The views of a scene show one set of named points, each view turned or mirrored, shifted and resized as a whole, with a little noise and some points left out.
In the rows, 128 means zero.

Scene 1
View 1
z279: [111 138 160 101 123 130 126  74 144 128 127]
z700: [127 127 115 105 122 134 122 129 127 104 134]
z261: [157 120  98 106 127 138 105 148 134  80 154]
z40: [137 110  77 136 161 132 124 151  70 130 141]
z35: [147 107 104 120 145 132 104 119 119 112 161]
z688: [136  99  82 118 160 108 111 127  97 115 157]
z341: [154 107 121 123 148 135  93  96 130 122 170]
z4: [136 137  85 128 133 169 139 188  84 108 108]
z247: [120 105 130 130 163 111 115  65  99 160 154]
z146: [130 129 123 120 135 147 124 121 110 125 133]
z642: [150 133 110 135 141 175 123 143  97 129 134]
z358: [109 148 150 103 119 142 137  99 139 123 116]
z830: [136 127 122 120 139 136 115 106 127 120 144]
z326: [139  97  80  88 140  85  99 136 136  75 167]
z320: [112 124 117 108 134 119 131 116 118 124 127]
z75: [155 111 106 130 150 144 101 125 116 122 159]
View 2
z326: [ 53  86 216 155 200  44 148 144 119 110  51]
z261: [ 40  73 172 129 158  68 148 135 127 144 110]
z247: [172 114 218 132 140 140 217 190  66 144  73]
z279: [150 138 163 137 170 129 206 161 150 212  87]
z40: [ 87  83 190 144 149 110 166 167  57  65 159]
z688: [ 96  86 213 140 161  93 174 164  69  93  94]
z75: [ 73  69 185 119 132 100 173 156  79 145 109]
z358: [134 133 144 144 170 131 191 158 160 194 122]
z700: [ 92 105 164 143 170 102 166 153 134 148 120]
z320: [131 124 173 154 177 112 184 166 125 136 109]
z642: [ 87  86 149 122 125 132 169 160  87 131 175]
z4: [ 61  88 128 151 154 112 138 145 104  80 214]
z830: [107 104 173 130 147 113 185 162 110 167 106]
z146: [128 103 181 142 146 137 184 169  83 121 138]
z341: [ 94  82 179 116 123 120 179 167  91 169 109]
View 3
z40: [220  99 162 165 188 128 137 133 171 183 134]
z642: [224 111 145 138 154 164 135 146 126 181 123]
z146: [214  94 117 118 147 143 135 150 159 170 121]
z279: [195  63  67  69 105 122 138 170 181 161 118]
z320: [210  88 106 106 146 132 124 143 191 146 131]
z4: [236 137 147 149 178 191 100 112 123 141 124]
z261: [149  87 135 145 161 127 129 119 138 140 127]
z688: [225 101 168 166 195 121 140 141 184 189 141]
z35: [187  83 135 142 165 114 146 143 169 176 131]
z75: [190  82 146 146 164 119 153 144 155 188 128]
z830: [196  78 115 115 140 129 143 156 168 168 123]
z700: [187  92 117 118 151 138 125 136 159 145 126]
View 4
z358: [137 115 121 113 148  88 160 140  99 124 134]
z688: [137 112 146 163 147 121 156 152 171 128  88]
z35: [138 109 121 153 134 120 151 147 159 137 103]
z75: [135 107 114 157 125 128 152 142 151 145 103]
z642: [152 123 131 158 127 134 160 124 117 151  98]
z320: [137 119 135 132 157  94 163 143 129 120 111]
z146: [139 114 127 143 140 116 161 134 121 135 108]
z247: [ 96  80 140 136 153 133 166 167 131 104 102]
z341: [130 103 113 148 126 128 156 144 138 142 113]
z261: [163 128 104 150 131  96 146 140 169 152 111]
z700: [147 119 133 150 139 112 152 139 149 137 100]
z279: [121 100 113 102 149  87 160 153 109 113 137]
z40: [147 127 161 179 146 137 158 133 151 138  71]
z830: [134 110 121 135 138 111 157 141 132 130 115]
z326: [152 118 122 151 156  80 139 159 209 131 100]

Which points are out of place in each view (at most two, in the order of its rows)? Write none if all are in place.
view 1 => z341
view 2 => z146
view 3 => z40, z688
view 4 => z700
